Each row is a point on a landscape with many valleys, with its height.
A ball rolls from a point to the lowest of its 2 nearest points, and stops where none of them is lower. Distance is the straight distance between rows; heights are no part of it.
genal: [-22 -10   7 -17 -21   7  -2 -12   5 -15  -7  27  -8  10  15  -5  -2  24
 -15 -12]  height 76.0
soz: [ -5   9   4 -14  12  27 -16 -17  -7   4  13  17  -4  11  14   1   1  23
   1   0]  height 16.3
gigib: [  7  22 -18 -23 -19  17   5 -16  10  12   2 -20 -26 -21 -22  -5   6  -5
  13  16]  height 60.4
Zov: [ -3 -16 -17  -4  30  15 -28  -8  10  19  -1   7  -2  23   6 -16   7  27
 -14  21]  height 41.5
zipi: [-20   1  16  -8 -18   9  13  15  -4  -9  12  20 -14  14  13  -4  -8  28
 -19 -13]  height 76.7
nebi: [ 17  20   7 -20 -18  14  -1 -17  -8 -17  -9 -15  11  -7  -9   9  -4 -13
  18   1]  height 73.0
Rin: [  2   9 -24  -7  20  17 -22  -2  28   8   6  -9  19   0   3 -10   4  -2
 -19  16]  height 47.2
sez: [ 12 -26 -13  18  20   0   3  21   3  20  22 -12  14 -28  -7  -5  10 -13
   4  21]  height 49.6
kaz: [  8   2 -12  12 -28  -2  20  -2   3 -21 -11  17 -26  12 -20  -3  13  26
   2 -23]  height 23.3
kubed: [  7   4   8 -11  15  24  19   0 -13  -4 -13 -30 -13  -9 -38 -10  15 -10
   5  16]  height 42.2
Ferev: [ 14 -17 -15  20  22 -20  10  16  10  11   4  -8  17  -7 -18 -24   3  -4
  -7  15]  height 41.2
Ruvef: [  3   2   8  23  -6 -15   3  -2  -1   9  10   1  11 -25  -3  27  20 -18
  15 -15]  height 34.4
toden: [  6   9   1   4   2  -2 -11  10  -7 -20   3   3  34 -29  -4  -3  22   8
   4  -7]  height 70.7
kuvab: [ -9   1   1  -1 -10 -22   2 -31  -3  -1 -24  -7 -27  13  -1   5  -1  -2
   5   7]  height 39.7
losif: [-12  27  10 -15 -23   9  -6 -17   2  -2   2   0  -2   6  32   8   2 -18
  -9  10]  height 64.4
Ruki: [  9 -12 -13   3 -19  10   8  16  -9 -24  -8   3   1  33   0  19 -28   7
  -2 -38]  height 30.3
napi: [  9 -13   0  29  20 -32  -7  19   5  16 -10   5  30  -8   8   7  24 -10
 -11  -9]  height 51.6
zefod: [ -4   5   1  19   2   4   3   5  -9 -32 -10  -2   9   4   7 -23   2   3
 -16  15]  height 60.3
siman: [ 13 -11   6  25  14 -29   5  26 -10   7 -15   8  29  10   6  12   9  15
  -7 -27]  height 47.3
Tev: [ -5   4  15  -9  12 -11 -36 -14  17  18 -19  -5   2   7  18  14  10  12
 -10   1]  height 33.4
Beke: [ 10  -3 -20   8  12 -12  16 -22  -9   0  -4   5 -26  18 -13 -12 -22  -6
   9  13]  height 41.0
Par: [-19 -11   6   5   9 -13  -5 -19 -19  19  -6  12 -13  28  19  25 -12   2
   5  -7]  height 79.0
Rado: [  5 -20 -21  -7   8   2   0 -11 -10   1  -7  25 -10  29  13 -20 -25   8
  -6   5]  height 50.6
fuzu: [-22 -18 -10 -16  18   8 -23  -6  10   5  -5  -7  14  32  20 -17 -10  19
 -10  18]  height 44.8
Zave: [  5   4  -4  -4  16  15   4  22   1  -4  24   0   8 -13 -25 -15  -5  -1
  14   5]  height 40.2
zep: [  1 -25  15   0  21  18   8  33 -18  -3  19   7  47 -17  -2   9  14  -5
  24 -23]  height 80.1
bebu: [  6  -6  -1  31  10 -11  12   9 -14   4   1  13  16  -2  -5  24  20  -1
  10 -21]  height 41.8
paku: [ -5   9   3   4  12  15   1  20  18  23  23   7   9 -26  18  19   8 -17
 -12   7]  height 17.0
leb: [  5  11  -6   3  -9  -9   0   0  10 -29  -1  12 -13 -14  -8 -20 -10  15
 -18  -1]  height 62.2
Gudan: [-25   8   8  10  -6 -17   9  17   0  -9  -2 -23  -9  -7   3  12 -28   7
  -7 -13]  height 60.1
Bedu: [ 10   5  -9   3  18   7  -5  -1  16  16   2 -18   3  -1 -14 -23   4   4
  -9  35]  height 39.1
rober: [ -2 -18  -5   1  35 -15 -20   2  12  38  -6  -8   4  19   2 -18   0  19
 -19  24]  height 37.2
guno: [  0 -11  -1  19  -9  15  24   1  15  19  33   7 -20 -16  -7  18   3 -21
   4  -3]  height 37.0
parev: [ 13  -1  -2  -1  19  -1  15   6   0  13  22  -6   1  -9 -24 -29  -2  -8
  14  34]  height 20.9
kel: [ 16   7  -5   2   8  -9  21 -10  -2  13  15  -2 -25   6 -21 -18  -4  -4
  18  20]  height 39.6
vana: [ 11  -5   3  28 -12 -10   2  18  19   1  15   0  20 -23  16  25   3 -29
  -1 -11]  height 42.0
lofaf: [  5   1  21   2 -15 -15  10   4 -20   9  -7 -13   4 -33 -18  26  28 -25
  17 -10]  height 23.4
Gego: [ -9   7  13  -8  -7   5 -24 -13   4  -5 -20 -15  -8  16   6 -18  -2  -1
 -12  29]  height 29.5
Kasa: [-16  -7   7   5   0  -2 -27   0  12  -2 -27 -14   6  -7   6   9   7  13
 -21   2]  height 29.4
tatov: [ 10 -19  18  33 -11   3   4  13  10  14  36   5  -2 -11   9  24   0 -28
   2 -17]  height 42.4
zuzus: [ -7  -4  13  15   4 -23  -7   6 -11  -8 -17  -7  11  17  11 -22  -7   7
 -17  18]  height 63.2
Tez: [-30  11   7   6 -13   1  14   1 -15   7   3  18 -20  13  15   8   0  12
  -2 -16]  height 77.5
gide: [-14   1 -28 -15  19  15 -21  -9  30   4  -7 -36  18   2   1  -2  -5  -7
 -26   1]  height 51.7
vudum: [  6  -3   3  -2   5 -14 -10 -13  -8 -11  -4   3  29  24  13 -34  -4   4
   2  27]  height 66.2
Bes: [ 20 -20  -9  26   7   9  -4  43   8   7  27  25  16  -4 -19   2  12   4
   8 -22]  height 84.3
Sus: [ 19  28  13 -13 -12   2  -3 -15   4 -14   4  -6  14 -24   3  -7   2  -7
   5  13]  height 72.0
lat: [-25  -8 -10  -3  -1  10  -4   0  12 -14   2  -4 -19   0   7  -4 -28  18
 -15  -8]  height 57.7
kalen: [  0 -10 -26  13   3  19   8   5 -14 -14   6  23  -4  23   7 -11 -12   1
   0  -1]  height 54.0
lured: [ -2   2  -6  -5 -14  13   0  15  10 -32   0   5 -17   2   0 -22 -35   7
 -21 -16]  height 59.6
biget: [-12   1   3  10 -12  -5  14   3 -15 -26  -8   4 -10  12  13  -2 -17   0
  -9   3]  height 57.3
tefiz: [  8 -11  34 -27 -10  -3   1  -1  12  31 -16 -22  -8 -32  -3  32  29 -31
   9 -27]  height 43.0
Tedaz: [ -3 -15  13 -16  20   6  23  10 -11  24 -15 -20 -22 -14 -37  -1  19 -16
   8   7]  height 26.8
resim: [ 10  -5 -14  17 -20  -2   2  15  -5 -32 -21  13  -8  17 -15   6  -8  11
   0 -33]  height 30.0
dunug: [-15  -5  -7   1  29  -6  -5  12  12  29   2  -4   2   0   7  -2 -10  12
 -18   5]  height 32.3
Fal: [-17  -7 -20  -2  20  13 -17 -13  12  -7 -10 -21  -7   6  -1  -3 -17   4
 -12   6]  height 55.3
Zar: [-17  15   8 -18 -20  14 -11 -18  14 -17 -13 -13 -13  -6  22  17 -14  -1
 -14  -6]  height 62.9
falo: [  6  -4   0 -22 -24   1 -11 -18  13  -8  -1  34 -10   8  10 -14  -2  26
   1   6]  height 75.0
lum: [-19   2  14   6  -3  -3  19   2 -13  10   8  13 -13  26  14  27 -20 -13
  -2 -22]  height 78.2
vimun: [ 24   2 -11  -5 -18 -13  17   6   5  -7  -9  12 -17  13  -4 -23 -29   8
  -7 -21]  height 3.9
besa: [  9  -2 -17   6   6  -9  19  -8   6  -5 -10  -1 -17  12  -7   9 -18 -10
  -4  -9]  height 32.4
rutin: [ 12  -1  18 -12 -14 -14  -7  10  10  21  -4 -23  -4 -44  -9  31  19 -24
  22  -2]  height 35.1
naz: [-12   6   6   7  19  -1   0  13   4  11   2   0  14 -13  18   2   7  -1
 -22  -4]  height 26.5
Gofet: [ 15  12   0  -8  -7  -7  23  18  -4 -16   2  18   0  20  10 -15 -27  -7
  -7 -18]  height 16.2
kobu: [ -9   6   5   5  10  14  13  -3   9  23  21  -9  -9 -20   3  28  15 -22
   4  10]  height 28.3
musot: [-14   9   9   5  -4   3 -25  -7   1 -13 -13  -3  -3  -2   2  -2  16  19
 -13  31]  height 23.9
suru: [-31   8  13   8 -12  -5   6  23 -14 -15 -15  -9 -16   6   7   2 -10   5
 -24 -13]  height 58.9
fadug: [ 12   9 -12  -6 -34 -13  25   1   9 -13  -4  23 -17  19  -7   1  -9   7
   6 -32]  height 15.7
maki: [ 13  23   3 -21 -21   7  -6 -33  -6   5  -2   3  -9  10  28   7 -19 -30
  -3  11]  height 66.3
pid: [ -8   2 -13  20  -9 -13   1 -31 -16  -6 -11   1 -16  12  -9  14  14  -3
  16  -8]  height 44.0
zegop: [ 17  23   2   3  -5  -6   1   6  -1 -23  13   8   6 -16  -9 -11  10  10
   7  -3]  height 66.5
ziri: [ 12   7  12 -16  -2  -5  -9  -4  -9 -16   9  13  33  -2   5 -31   1  17
   0  17]  height 69.5
nezig: [  3  10  13  -8 -20 -13  -7 -28  -7  -6 -24 -17 -16  17  16 -10  -4 -13
   4  27]  height 34.9
Fifum: [  7 -39  19  -5   9  -9  -9  31 -18  10   9   2  42 -28   8   7  14  -7
  11 -13]  height 77.3
bav: [ -2  20 -16   6 -28  -2  18 -29 -16 -12 -17   0  -8  -3 -10  12  15 -15
  21 -13]  height 49.2
gav: [ -2  -2   5   0   1  -9 -25 -31   1  14 -15  10   0  14   8  13  21  22
  12   9]  height 37.5
Puz: [ -5  -5   6   2   1   7  24   4  -3  24  17 -22 -25 -19 -37   3  13 -20
  22   8]  height 38.5
fabib: [ 19  -7  -9  15  30 -13   0   8   0   6   0  13  15   2  -5  -7   6  10
  10   6]  height 50.2
neboz: [  9 -22   1  18   9  11  12  13  -6  19  14  -6   2 -18 -26  10   6 -13
  23   3]  height 47.1
Nur: [-26  19   3  -5 -23 -15   3  -9   3 -21  -3 -16 -18 -15   6  17 -17  -5
 -13 -13]  height 61.5
Navak: [  8  -2  17  -1   7 -12 -10  21 -14   6   6  -7  45 -36   1  -3  22 -10
   7  -1]  height 74.4
goves: [ 11  24   4 -29 -33   5 -10 -29 -16  -5  -3  -9   0   6  12   4  -2 -23
  26   2]  height 69.1
pizef: [  9  13   0 -34   7  16  23  -4   0  11  -2 -26 -29  -8 -37 -13   4 -14
  16  17]  height 54.6
goti: [ -4  11   0 -22   2  33 -32   0   3   5  13   0   7   5   5  -9  20  18
   5  21]  height 26.9
Tak: [ -5  13   7 -16   8  18  -5  -4   3  24  23  17   8  -8  19  17   7   5
  -4  -1]  height 1.6
Peb: [ -2  -6  -6   2   1 -21  11   2  -3 -10 -10  -3  -7  26  -3  17 -23  -1
   7 -33]  height 25.3
zasaf: [ 14   6   3 -22 -17   1  -6 -12 -11 -19   9  25   7   3   7 -28 -12  14
  18   2]  height 72.8
Vobif: [  9  -5   0   0  23  -8 -16 -13  -6   9  -3   0   7  14 -15   7   7  12
  16   8]  height 43.6
fedef: [ -6  21 -15  -1 -18  15  10 -19  -3  -9   4  -6 -17  -6 -15   2  12   1
   8   2]  height 54.5
pud: [-13 -21  -9 -14   8   1 -11  -7   8 -13  -3   8  12  22  15 -25 -33  12
  -6   4]  height 47.4
pimit: [  5 -18  -9  17  20  16  -3  33  -3  -9  16  14  34 -11  -1  11  22   3
   8 -13]  height 82.6

For each start below, name the point where the ball stops.
lum | biget
Par | biget
gigib | musot
nebi | biget
leb | parev

Call two points neighbours if one is among the 2 nearest of the other. Go from one point of each pair to the other, from neighbour to neighbour, staying as low as possible. Name the highest point that can't be avoided.
paku and lofaf | tatov
vimun and Peb | Ruki
Ferev and Tedaz | sez
parev and Peb | Beke
